Each row is a point on a tangle of strands that fork, close into loops and nearly touch. The rows are in no order.
In the rows, 128 means zero.
Points whose rows are less than 142 apart are linked; no others are. Some points are linked to none.
k647: [ 92 125 156 171 190 117  88 118 112 129  89 123 136 128 121 128  52 111
 114 120 165 126 170 132 133  79 137 119 123  56 138]
k972: [ 90 115 123  84  84 126  90 128 140 153 118 157 165 119  83 131 134 159
 142 130  91 101 107 121 160 134 118 112  84  56 159]
k578: [110 111 148 130 167 130 128 133 103 121 156  92 136 114 122  78 171 123
 150 137 135 150 151 130 151  86  70 118  81 114 136]
k851: [159 169 116 139  97 153 173 105 105 115 143 162 110 166 160  68 101 107
  92  77 110 156 132 139  81  74 106  47 143 147 130]
k773: [ 60 104 115 125  60 129 104 117 120 132 107 123 143 125  64 197 120 134
 137 145 117  94 106 153 118 151 102 129 143 131 146]
k495: [167 136 127 123 111 144 117 101 130 117 108  80 151  97 127 239 185 153
 134 109 197  97  99 156 135 158 146  70  48 115  87]
k844: [156 133 109  76 152  96 164 182 133 136 133  52 150  93 169 159 144 139
 107 137 170 116  88 148 112 146 163  99  75 122 100]
k157: [163 184  89  95 140 128 153 138 163  71 121 141  91 117  93  55 135 123
 107  99 127 106  47 139 102 137 161 158 148 117 179]
k915: [100 169 133 158  80 109 148 122  90 129 136 131  80 129 126 145 115  73
 162 128 126 129 156 171 142 130 130 132 160 101 149]
k703: [148 145  66  96 138 137 140 145 182  80 119 145 123 110 106  48 148 179
 105  91  71 134  29 127 128 112 154 165 131 140 191]
k930: [183 178 103 163  85 156 220 149 150 106  76 144  75 146 147 103 143 144
 117  86  94 116  87  67 101 156 167 128 147 172 166]
k875: [102 106 122 191  99 128 138 105 114 111  45 121 109 158 152 183 193 118
 120 125 128  87 139 121 192 152 165 126 135 137 144]
k840: [153 119 132 145  90 167 160 105 108 108  98  84 111 108 132 196 230 128
 163 117 145 118 117 135 155 153 111 116  82 161 128]
k238: [150 158 109 136 153 121 143 139 127 102 134 133 134 150 165  55 189 150
 136 104  65 148  96 121 163 104 150 136 133 139 146]
k301: [154 156 118 150 149 159 106  83 118 121 144 193  72 154 115  84 136  91
 135 118  88 122 129 118 145 131 125 165 215 137 139]
k272: [109  41 130  94  95 182 122 140 140 183 128 123 161  93 106 140 135 132
 106 123 105 112 113 139 139 100 110  93 137 123  91]
k493: [ 97 122 119 144 143  89 176 161 122 128  87 102 129 145 175 124 162 139
 113 158 137 127 116 147 153 125 185 138 135 166 145]
k544: [136 148 159 100 175 130  80 105 156  76 120 155 123 151  83 114 113 157
 153 139 174 149 107 122 111 139 100 171  95 126 157]
k550: [107 114 171 126  57 127 120 141 108  94 167 103 123 112 104 131 182  90
 191 142 125 139 145 161 161 141  97 131 107 158 123]
k256: [127  92 143 110 122 121 101 106 110 140 163 114 144 123 103 170 149 111
 144 172 146 132 180 109 112 182  78 174 141 176 110]
k623: [102 117  81 171 172 150 100 120 120 167 128 160 114 140  95  93  90 135
 114 107  40 113 145  91 144 101  77 164 209 136 140]
k342: [ 98  68 130 139 116 166 170 155 160 163 168 146 134 107 111  45 137 122
 113 148  59 122 117  86 141  91  86 115 152 200 125]
k923: [111 100 131  88 215 127  92 118 113 151 145 150 149 102 145  98  94 155
  88 173 170 157 142 151  91 106 136 128 112  62 127]
k297: [ 74 123 136 141 127 123 121 132 107 148 130 136 105 114 109 131  84 115
 146 159 121 149 144 165 130 113 127 163 189 117 151]
k445: [110 140 155 159 175 161 168 159 149 154 112 169 120 127 138  76  56 143
 148 140  81 127 107 104 154  75 185 142 152 143 130]
k570: [118  83 143 129  87 165  97  90 124 160  90 144 126 110 101 209 141  96
 134 122 122  67 157 110 192 161 146 127 135  97 122]
k648: [133 129 174 141 112 138 127 133 124 170 128 150 155 120 155 171  77 129
 157 135 118 141 200  80 147 132 143 131 102 117 101]
k378: [108  99 177 136  82 157 128 118 127 103 113 123 127 104 101 167 206 119
 179 160 149 108 131 131 174 159 121 126  79 153 137]
k370: [ 53 110 117 117 133  90 122 139 146 117 135 143 155 125 107  94 105 171
 123 176 115 156 108 136 104 118  86 148 103 136 178]
k782: [ 83 135 113 103  77 127 133 132  99  97 158 117 143 134  87 111  99 126
 118 120 124 154 108 182  55 104  61  99 123 134 153]
k46: [127 114 139  96 165 153 117 183 164 112 129  76 129 107  84 113  55 131
 146  96 130 135  85 128 106  97 108 130 119 118 124]
k401: [157 198  83 114  82  63 140 131 113 122 150 107 130 131 169 151 149 127
 136  94 124 134 116 155 115 155 138  98  94  73 118]
k450: [ 98 135 103 123 137 125 141 127 132 163 156 198 178 143 145  85  80 191
 109 155  58 175 142  93  81 107 104 145 145 163 149]
k868: [ 97  87 153 200  99 161 138  97 116 103  78 161 113 161 155 143 184 100
 132 130 112 109 175 101 201 141 146 142 142 174 147]
k507: [147 136 156 131 139 119 167 183 133 131 117  86 143 112 181 156  67 144
 149 111 146 171 131 151 116  98 181 115 112 139  93]
k397: [ 86  57 165 148 163 146 115 106 147 131 124 165 108 140 114  80 124  98
 101 186 164 143 138 139 143  99 122 146 173 183 126]
k456: [116 129 137 109 121 137 134 146  94 147 164  81 151  94 127 119 138 128
 144 112 126 147 143 150 124  90  89  83  67  70 119]
k556: [134 156 150 143 116  78 136 153 115  68 130  91 132 160 183 116 159 118
 141 127 175 163 121 190 123 126 162 100  89 160 111]
k274: [125 145 141 184 105 108 149 122 106 134 140 108  81 135 140 147 126  33
 141 121 155  93 183 121 149 155 125 113 144 124 104]
k688: [161 112  96  54 134 132 147 154 108 155 203  90 151  81 138 118 140 136
  94 141 137 154 122 153  57 133  96 120 133 124 102]
k719: [193 157 138 148 103 161 156  76 105 111 131 145 102 150 167 149 173 135
 144  86 154 179 162 115 117 127  87 102  97 157 112]
k97: [103 101 145 148  85 157  91  94 122 128  79 131 134 127  76 237 106 109
 141 123 143  80 151 112 126 170 111 137 139 139 121]
k671: [109  93 178 108 131 168 124 164 155 127 157  96 121  86  65 110  75 126
 176 135 140 157 116 123 116  99  83 131 107 144 123]
k539: [190 131  98  90 164 150 116 109 122 125 129 123 149 157 130 138 140 155
  90  82 139 136 133  89  74 145  66 120 111 136 105]
k536: [171 147 156 122  77 169 171 119 115 101 137 140 108 149 144 121 123 117
 137  92 142 179 134 148  86  93  99  73 118 180 116]
k621: [150 114 164  91 126 149 152 163 127 108 142 113 157 117 167 132  94 151
 125 133 179 182 117 174  76  99 141  87  82 162  96]
k287: [ 98 137 110  95  74 145 115 115 127 108 115 129 148 130  74 174 122 145
 117 112 136 107  78 166  70 136  86 105 113 113 143]
k888: [154 146 133 109 105 152 189 128 102 186 178 157 114  77 181 125 150 118
 149 151  94 151 162 132 139 121 149 136 138 131 112]
k208: [113 174 100 126  74  89 155 160 102 112 110  75 159 127 141 188 148 160
 150  97 118 134 106 157 103 141 117  96  71 124 131]
k209: [ 94  82 166 100 119 120  97 143 173 144 111 171 149 111 117 112 132 137
 135 177 125 108  98 136 192 130 199 133 112 103 132]
k479: [143 147 147 106 128  87 101 151 135 114 129  80 141 124 119 176 121 131
 166 140 160 120 129 130 136 169 152 147  90 117 120]
k796: [146 112 147 115  98 191 162 116  97 168 176 154  96  82 146 130 121 105
 155 129 100 181 159 161 134  90 128 136 178 147 105]
k332: [118  61 115 115 194  98  52 126 194 140 154 110 126 104  97 108 133 156
 127 157 107 148  99 137 162 135 114 194 176 154 119]
k611: [ 96 153 142 127 125  96 115  96 106 120 141  96 131 110  90 183 172 102
 151 186 183  73 144 126 123 183 100 109  61 103 145]
k646: [131 129 156 175 203 135  66 115 124 126 111 142 134 156 119 115  55 105
 120 104 141 135 177 115 126  93 127 141 171 112 113]
k333: [177 137 131 158 194  91  91  84 124 117 117  81 126 105 140 184 143 112
 113 129 227  79 169 104 175 152 150 114  78  70 105]
k739: [111 119 129 136  45 133 136 127 141  91 103 160  96 159 104 137 161 111
 127 139 120 109  94 149 130 177 161 153 190 170 154]
k338: [100 120 126 129 143  56  86 109  94 105 134  82 175 149 152 171 162 124
 111 164 184 126 151 182 123 142 145 114 102 104 120]
k599: [117 101  98 125 104 147 163 119 131 160 117 169 123 125 145 105 182 144
 102 142  74 111 112 121 163 123 151 151 170 145 147]
k324: [157 185 112 129 184 106 135 133 122 160 157 157 137 145 176  87  98 120
 116 133  87 118 140  93 110 133 156 126 134  99 105]
k114: [163 127 147 135 123 196 149  91 116 146 113 168 107 134 124 139 139 132
 136 104 130 138 164  81 118 117  72 122 107 140 127]
k478: [139  77  97  82 159 119 122 143 109 152 180 103 174 125 172  97 163 131
  71 133 120 151 128 168 106 101 130 100 145 119  84]
k733: [154 117 111  84 193  99 131 166 123 135 157  66 156 119 186 110 142 135
  96 130 149 139 112 163 127 111 168 114 112 109  89]
k463: [131 113 108  65 154 125  68 106 173 109 132 158 137 117  82 115 125 176
 120 142 141 147  64 146 113 148 109 168 124 108 153]
k313: [152 148  74  96 147  80  94 110 111 157 125  85 132 133 115 193 124 125
 102 113 146  80 121 133 115 174 128 118 135  66 121]
k328: [135 110 120 119 150 110 124 158 129 140  84  84 181 135 174 190  96 171
 106  94 135 149 125 141 112 108 161 112 113 130  92]
k475: [165 162 115 179  97  55 133 134 135 111 117  58 127 137 170 187 158 104
 159  98 160 108 157 102 161 187 149  99  81 124  84]
k822: [167 132 174 169 173 110  90 116 141 102 112 118 132 124 159 169 103 113
 161 117 159 141 183 107 188 123 185 169 134 126 102]
k715: [174 158 121 104 193 153  96 116 142 160 141 183 147 138 151  98  77 150
 106 102  96 124 121 100 112 114 148 123 132  68 100]
k465: [100 125 159 186  75 134 138 161 149  73  81 140 112 186 125  90 176 126
 141 142 108 103 117  74 155 180 156 137 124 173 165]
k581: [133 176 128 136  81 130 163 118 137  88  85 162  70 149 113 134 118 106
 124 114 160 110  74 163  99 144 166 129 157 122 159]
k630: [156 166 129 162 171 135 108  92 104 115 113  65 112  92 108 224 105 134
 160 106 206 131 160 124 103 138  80 131  78  99 117]
k705: [146  98  98  78 142 136  93 118 151 119 157 150 166 156 119  92 147 156
  82 119 105 152 114 108  81 134  77 135 139 161 117]
k619: [114  84  81  93 148  96  83 112 131 153 115 102 139 134  90 152 163 130
  90 150 117  70 103 127 153 167 125 137 158 100 142]
k218: [171 174 135 153 113 134 174 140 147  98  62 135  98 140 163 121 186 156
 146 108 134 124  88  90 144 157 166 114  64 115 158]
k683: [108 108 154 110  46 155 125 151 147 105 136 160 150 111  88  65 172 136
 147 109  90 128  85 143 157 107 107  98  92 129 141]
k546: [139 147 128  82 158 145 126 110 154 117 152 216 134 121 133  53  82 161
 103 153 121 170  94 148  83 101 149 145 138 127 156]
k220: [147 174 111 150 120 106 107  79  96 125 143  79 105 110 106 212 158 103
 155 129 184 101 152 132 121 180  87 113  82  84 118]
k425: [ 86 124 116 137 105 127 180 185 135 165 174 144 165 115 144  39 113 131
 117 147  40 119 122 101 131  91 133 105 135 168 130]
k677: [118  96 147 156 165 154 113 128 152 131  74 127 107 129  94 147 117 127
 140 129 131 106 134  91 165 130 139 172 150 142 140]
k241: [131 145 129 138 104 142  85  96 139 124 120 183 116 167 101 111 163 121
 150 119  63 100 141  71 172 178 122 158 145  90 153]
k835: [157 135 133 152 151 186 176 111 122 151 103 167 107 153 143  96 114 137
 113 107  97 143 145  79 115  88 117 111 150 177 130]
k722: [ 92 181 100 140  53 115 192 151 124 136  94 179 116 124 145 129 119 176
 138 138  77 121 104 118 139 132 183 166 150 131 194]
k366: [ 76 145 109 156  82 131 163 160 127 140  69 139 114 144 104 173  84 182
 156 129  84 125 123  90 138 134 137 173 148 146 179]
k912: [120  90 166 121 137 142  77 102 146  92 126 155 119 157  96 114 131  93
 112 143 182 120 119 156 128 127 129 137 159 152 112]
k911: [ 62 127  92 163 127 105 121 114 121 119 114 131  96 146  85 116 121 144
 138 142 105 133 119 141 146 120  91 178 188 146 183]
k9: [131 125 111 143 179 143 118 146 155 115 159 131  96 143  90  38  85 103
 124 109  77 125  90 116 123  93 111 138 210 172 127]
k978: [137  81 149 131 152 136 117 114 107 114 165  83 109 110 127 151 174  86
 149 158 166 142 171 145 147 141 105 172 164 191 104]
k298: [163 152 124 168  82 135 126 109 136  90  74  89 103 118 128 214 191 133
 161  89 165  93  87 134 155 174 151  85  67 106 108]
k106: [184 159 156 104 103 132 104 108 140 125 173 186 136 158 154 123 129 114
 141 128 132 150 147 119 112 163 150 134 141 134  89]
k135: [158 132 113  77 165 127 137 137 146  98 143  98  99 111 108  98 169 115
 118 132 167 111  63 153 114 143 140 149 137 124 139]
k676: [140  78 150 128 133 151 115 125 108 177 169 110 127 102 140 147 127  62
 112 139 137 106 181 136 147 121 143 120 175 118  65]
k210: [122 163 126 192 121  58 133 113 110 120 126  91 123 146 158 149 124  63
 123 116 185  95 178 118 136 147 126  78  89  90 100]
k294: [100 104 179  99  75 176 136 150 150 131 153 151 120  87  71  86 117 109
 165 139 132 128 101 141 138 102  96 111  98 121 134]
k132: [136 146 160 151 151 130 104 107 125  78 107 103 131 143 116 136 158 122
 149 105 183 108 136 114 144 128 104 102  45  94 130]
k187: [104 176  90 152 123 107 140  96 102 114 127 173  85 146 115 104 140 158
 137 142  89 152 135 123 119 136 100 196 186 153 202]
k699: [166 138 168 137 101 149 168 166 135 121 144 122 135 147 162 102 118 102
 143 103 129 142 146 103 113 112 130  73  96 179  84]
k104: [129  85  96  99 188 115  77 125 126 163 165 115 166 142 128  88 140 129
  82 129  95 123 137 118 121 115  96 129 154 100  96]
k205: [132 150  82 149 199 147 113 134 123 149 151 141 119 132 111  54  74 138
 115  83  38 131 104 112 112  75 107 132 205 125 131]
k816: [140 131 117 133  91 153 189 146 145 101  61 149 120 160 149 132 142 184
 103 106 117 136  76 113 108 126 168 125 131 184 154]
k228: [156 112 111  62 136 118 158 159 111 178 166  61 127  59 133 183 124 129
 119 161 164 117 117 163  97 152 140 127 134 109  99]
k310: [ 81 131 141 130  78 124 144 171 168  96 144 169 126 117  95  14 149 137
 137 144  84 117  78 127 156 106 126 118 100 141 178]
k73: [160 120 159 144 174 130  83 142 123 121 147  83 146 111 144 133 117 122
 175  95 110 150 165 117 197  94 154 154 132 106  93]
k783: [148 149 130  85 153 125 121 148 133  89 124 129 150 150 163 131  60 143
  96 112 187 164 107 165  66 126 135  98  68 115 113]
k361: [124 136 145 156 166  89  92 118 119 132  97 101 158 121 158 197  49 128
 114 117 193 141 173 149 116 106 173 107 104  62 103]
k153: [198 158 115 123 193 130 135 101 132 129 129 105  81 112 151 140 159 117
 121 122 213 108 131 114 137 151 128 128  89  83 107]
k934: [ 29 108 126 147  69 106 150 160 155 140 149 162 140 110  92  65 108 157
 143 178  82 130 115 116 144 110  95 138 110 145 184]
k989: [112 109 161 159 119 104 123 124 114 137 126  71 142 101 109 193 145  70
 149 161 170  57 187  85 166 176 128 106  70 116 115]
k202: [126 121 128 100 179 114  92 123 116 119 128 126 165 135 168 141  67 141
  76 127 193 152 136 173  85 113 154  84  77  54 103]
k227: [155 158  93 108 157 120 160  96  97 140 129 112 117 109 163 143 177 136
 100 128 184 122 119 155 106 127 104  97  75  79 131]
k746: [101  59 138 130 165 115 100 118 200 133 151 162 116 117 113  85 147 133
 121 194 120 141 104 131 157 135 127 186 168 188 129]
k906: [133 142  86 138 128 100 167 100  67 147 124  72 131 123 166 186 189 135
 109 128 154 136 156 150  95 133  82 108 103 138 121]
k560: [105 136 126 155 140 106 144 118 121 108  90 119  83 144 130 126 192 109
 128 155 146  92 114 139 168 148 159 149 132 123 164]
k864: [145 148 133 123  15 148 170 146 124 137 127 156 127 125 123 143 134 118
 152 101  78 117 128 110 125 155 122 111 126 147 125]
k721: [157 132 136 182 142 101 170 150 131 122 115  84 120 156 181 121 126  78
 110  97 175 111 158  97 129 128 138  65  96 153  73]
k488: [144  86 151 106 181 156 117 130 147 120 123 100 104 116 104 116 140  91
 104 145 196 102 109 146 128 120 133 132 145 136  99]
k695: [ 97  99 119 105 105 152  97  98 159 156 116 179 109  96  56 126 125 147
 142 150 100 106 102 112 161 141 100 168 145  90 168]
k744: [129 145 124 192 147 141 156  97  92 135 113 127  68 150 144 127 138  73
 128 113 130 110 188  95 146 133  98 139 161 148 137]
k262: [157 148 141 132 130 166 174 103 121 118 163 189 116 164 152  32 127 111
  99 135 102 147 143 105  86  89 117  80 146 193 140]
k612: [141 144 150  98 114 151 139 126 109 162 185 186 148 116 153  91  72 126
 113 142 114 175 160 146  69 101 132  96 139 107 103]
k735: [164 173 103 115 132 131 176 137 125 146 137 121  78  97 146 124  83  94
 109 102 161 128 104 168  85 105 152 105 151  86 112]
k120: [150 141 106 130 170 127 141 101 106 186 109 171 106 124 158 168 133 144
 105 160 121 131 177  87 111 163 123 186 177 152 135]
k382: [133 160 180 137 159 139 117 115 128  90 109 131 131 145 111 129  98 150
 169 124 167 162 152  98 108 120  84 140  61 133 151]
k537: [133 112 110  90 152 112  89 107 103  98 152  65 167 122 126 163 210 143
 121 143 171 120 106 179 127 142 110 108  85 126 113]
k880: [185 169 126 117  92 126 136 130 139 108 102 154 116 124 176 130 193 147
 141  92 126 133  84 150 171 132 187  99  84  87 121]
k687: [147 144 107 119 146 123  70  91 141 121 143 192 119 161 118  86 156 119
 117 130  73 112 108 129 157 145 151 171 196 102 124]
k829: [145 119 163 102 128  97  69 138 144 139 153 121 183 140 119 160 108 129
 157 140 123 118 180  77 150 171 138 146  96 111  97]
k784: [142 207 106 131 150  98 164 121 126 126 130 187 111 161 158  83  95 130
 104 147 116 123 128 101  77 148 150 149 143 131 159]
k392: [120 119 167  91 106 162 133 126 137 133 190 191 134  93 120  64  76 141
 137 164 119 206 129 164  79  84 116 119 143 138 139]
k845: [178 135  92  96 174 118 133  87 114 186 117 152 116 114 169 172 168 151
  91 149 145 117 145 112 133 157 150 150 139  98 117]
k67: [121 186 114 112  86 107 187 156 124 137 146 152 120 104 123  79 139 131
 142 147  84 107 114 106 126 141 146 142 104 111 179]
k358: [ 90 111 146 203  68 172 165 125 121 101  80 173  96 189 127 103 153 125
 135 127  97 117 146  80 158 136 120 124 146 191 166]
k826: [ 67  87 114  96 124  94  65 122 198 103 111 148 155 126  83 129 119 190
 125 169 127 138  51 157 126 145 116 162 108 133 171]
k532: [141 133 131 128  46 143 102 126 144 117 107 158 132 172 104 145 146 116
 143  92  82  88 118  82 147 178 133 119 129  99 123]
k951: [156 101 163 159 170 124 105 108 132 121  93  84 152  88 132 198 118 117
 132 119 192  99 176 104 184 112 163 138  94 105 107]
k171: [128 108 157 137  90  96 106 144 102 127 162  92 155 132 144 132 183  80
 157 131 115 112 181 123 187 152 137 120 110 132  96]
k34: [121  99  92  93 119 128 113 161 179 140 129 141 166 116 124 110 107 177
 113 102  51 141  60 136 145 104 166 148 173 135 122]
k557: [128 120 122  72 172 141 146 162 163 128 162 125 128  55 114  88  73 184
 143 148 115 209  83 154  83  90 122 167 128 136 158]
k590: [187 185 124 161 102  67 133 146 156 131 139 109 124 143 187 155 109 104
 162  85 145 136 151  96 153 171 176  92  99 104  59]
k747: [156 187 104 153 150 130 203 150 140 100  69 108  82 148 138 112 135 152
 129  85 124 117  92  73 110 133 128 124  91 131 173]
k685: [136 140 120  94 182 160  94 117 161 134 131 195 134 115 117  69  92 166
 114 115  87 143  74 136 138  84 155 145 130  66 139]
k755: [154 207 106 146 131  94 171 103 108 110 119 164  72 152 158 129 137 135
 138 138 137 161 137 135  98 149 139 171 163 153 175]
k968: [100 102 150 126 174 139 139 181 148 110  89  80 141 126 106 126  57 122
 115 118 179 111 100 126  92 103 129 103  91 136 121]
k91: [147 120 153 139 123 156 149 121  79 150 159  89 106  87 149 168 123 119
 168 110 130 190 185 163 129  88 112 127 148 122 105]
k181: [183 122 146 121 175 158  62 112 131 108 113 119 139 156  98 161  89 130
 121  81 175 130 151  99  92 139  83 135 126 138  91]
k650: [ 99 137  79  92 121 123 135 143 104 140 145 112 136 104  97 125  66 151
  93 112 110 151 113 160  37 112  79 130 169 109 160]
k469: [201 149 137 145 168 138  74  86 113 125 151 110 128 131 133 175  99 126
 120  88 209 136 185 111  96 139  82 119 108  98  83]
k889: [107 107 130 120 130 135 139 165 132 134  80  70 150 112 109 158 140 140
 139 104 125  87  94 127 163 110 140  97  76 105 132]
k260: [138 130  95 126 147 142 127 123  99 190 145 152 122 127 143 124  81 114
  85 114  91 131 151 133  87 109 124 130 217 110 104]
k748: [143 136 133 164 133  75 113 137 120 147 138 120 164 163 188 122 152  92
 125 126 102  93 190  77 171 152 164 107 108 115  86]
k320: [ 92  94 125 132  74 129 104 129 167  83  96 155 130 163  84 114 177 146
 125 153 115 105  77 117 146 170 139 144 136 152 167]
k772: [133 135 163 102 137 105 105 143 145 125 117 120 141 110 139 154 120 126
 151 145 164 124 114 168 162 127 202 137 114  88 115]
k190: [191 163 125 113 146 140 170  90 112 184 163 178 112 108 192 127 174 134
 118 156 132 139 170  89 123 147 129 132 108 116 106]
k502: [125 110 150 151 155 151 117 143 118 115 152  90 137 130 125  87 132 127
 168  94  93 177 147 129 159  64  91 120 122 142 118]
k141: [101 117  89 129 115 101 105 162 175 109 180  99 115 123  74  51 120 113
 142 115  52 122  73 136 143 121 104 164 186 150 147]
k762: [115 106 112  95  95 140 108 124 136 184 154 156 121  92  96 148 115 116
 142 144  69 101 133 112 161 160 131 164 182 109 130]
k751: [138 175 118 101 115 107 122 154 110 126 174 112 143 120 144 109 103 132
 148  93  97 158 123 156 114 108 124 114 113  66 121]
k481: [ 78 147 114 169  79 126 174 143 119 119 122 171 115 174 138  99  84 157
 123 149  84 157 138 120 108 101 140 144 190 208 169]
k389: [102 100 139 122 159  95  90 128  96  99 149  74 165 137 148 138 122 130
 117 139 174 172 149 201 100 102 124 117 131 123 108]
k830: [162 181 106 140 151  59 115 131 128 148 144 130 138 162 191 132  99 102
 110 117 125 112 146 113 127 160 178 112 137  85  81]
k631: [ 87 119 140 106 139 118 131 124 112 163 148 113 115  88  67 145 128  99
 140 196 157  78 150 104 118 168  81 146  97 100 160]
k22: [114 116  95 129 134 152  93 107 101 194 138 164 116 118 105 146  96 114
 117 116  64 113 172 106 135 137  95 158 202  97 123]
k854: [153  80 134  94 170 145  92  88 129 153 114 111 151 111 104 187 170 136
  95 160 188  63 136 101 144 164 122 111  84 103 115]
k728: [ 47  67 145 133 121 111 136 147 137 173 141 120 138  96  93 121 125  98
 134 208 127  87 153 109 160 141 117 138 126 135 143]
k304: [150 136 161 153 130  96 125 128 104  89 154  66 123 122 169 165 136 101
 156 133 205 169 149 202 131 110 158 115 123 145  87]
k769: [ 84  82 147 131 166 120 128 170 161  87 143  94 133 145 113  38 110 106
 118 138 138 140  92 160 130  82 115 105 119 162 129]
k929: [ 95 141 134 134 102 106 180 177 142 141 166 152 141 134 134  52 137 106
 125 181  77  97 131  82 129 154 140 138 136 177 138]
k933: [ 75  62 115 132 106 134 144 150 129 162 159 104 140 110 104  96 143  98
 119 140  87 111 132 130 140 105  84 119 160 151 119]
k45: [130 138 123 116  21 132 173 166 124 125 106 109 146 109 121 186 174 149
 157 118  91 110 102 125 117 168 125 120  97 167 141]
k435: [147 128  95 100 135 126  96 106 105 167 113 136 137 134 129 182  82 128
  82 107 145 124 146 146  67 141 107 118 164  88 100]
k85: [128 142  63 118 109 148 180 139 150 105  87 166 130 136 132  70 138 188
  71  92  83 125  51 125 114  95 169 138 151 151 191]
k337: [ 95  57 114 126 111 146  93 102 130 142  96 121 134 126  91 152 204 116
 114 128 109  73 111 137 206 130 126 122 138 109 133]
k914: [161 130 157 178 107 157 128  99 131  97  73 122  98 163 137 175 107 100
 132  77 175 133 136 132 126 117 140 103 135 157 102]
k8: [124  98 122 113 130 142  92  90 117 124 107  89 140 109  93 209 184 124
 118 140 180  79  96 173 138 148 142 104 104 108 115]
k593: [ 90 129  64 111  90 109 120 164 141 134 165 108 137 105  77  85  74 143
 121  96  59 139  81 152  97 100  90 143 178 112 159]
k669: [111 105 111 127 116 122 171 141 120 130  75 115 142 150 162 163 145 164
  98 124 133 147 107 152 109 112 147 121 142 180 130]
k145: [ 87 128 147 170  98 131 165 151 115 125  92 117 122 148 127 162  69 154
 159 126 108 171 161 120 122 107 118 150 154 199 150]
k353: [107 119 123 139 153  98 132 117  87 163 124 117 138 124 136 182 127 147
 129 174 134 148 195 105 103 157  91 177 141 160 141]
k53: [111 150 150 136 123 106 126 161 124  58 139 104 138 182 130  68 110  98
 128 104 144 144 106 156 104 106 117  83  99 152 132]
k955: [128 101 123 160 174 140 152 105  93 131 113  96 106 134 151 132 172 107
 117 125 148 137 163 138 144 101 109 139 156 174 126]
k987: [109 142 125 146 131 126 105 119 118 113 106 160 154 196 148 103  82 149
 107  88  95 161 133 142 117  82 131 107 157 129 131]
k710: [101 164 132 167 103 111 122 111 121  95  92 180 116 210 143 126  85 143
 123 117 118 150 135 143 116 119 154 139 187 163 149]
k569: [136  97 167 109 196 161  81 121 131 155 163 140 125  84 112 105  77 131
 138 150 149 159 156 145 130  90 142 141 146  66  99]
k186: [100 104 176 129 106 150 135 142 151 168 119 192 151 122 135 119 111 134
 145 162  95 119 151  97 167 127 170 134 120 138 119]

A tip is a point with one link. Name the tips that can be reached along the links from each point below, in the order of the rows.
k320 -> k332, k646, k581, k880, k569
k333 -> k301, k906
k888 -> k612, k91, k854, k769
k9 -> k972
k366 -> k272, k989, k987
k46 -> k132, k968

A piece is all that can be reached along the links. How many separate loops has the piece of each point below (a circle has one, a figure eight two, a Y none), and how many tips (points with one link)?
k536 -> loops 2, tips 4
k747 -> loops 0, tips 5
k220 -> loops 1, tips 3
k46 -> loops 0, tips 2
k456 -> loops 0, tips 2
k435 -> loops 1, tips 1
k829 -> loops 1, tips 0

How many points has the smallest loop of links through each point below? Write 0 if it is on no loop.
k479 -> 6
k205 -> 17
k114 -> 6
k830 -> 12
k228 -> 5
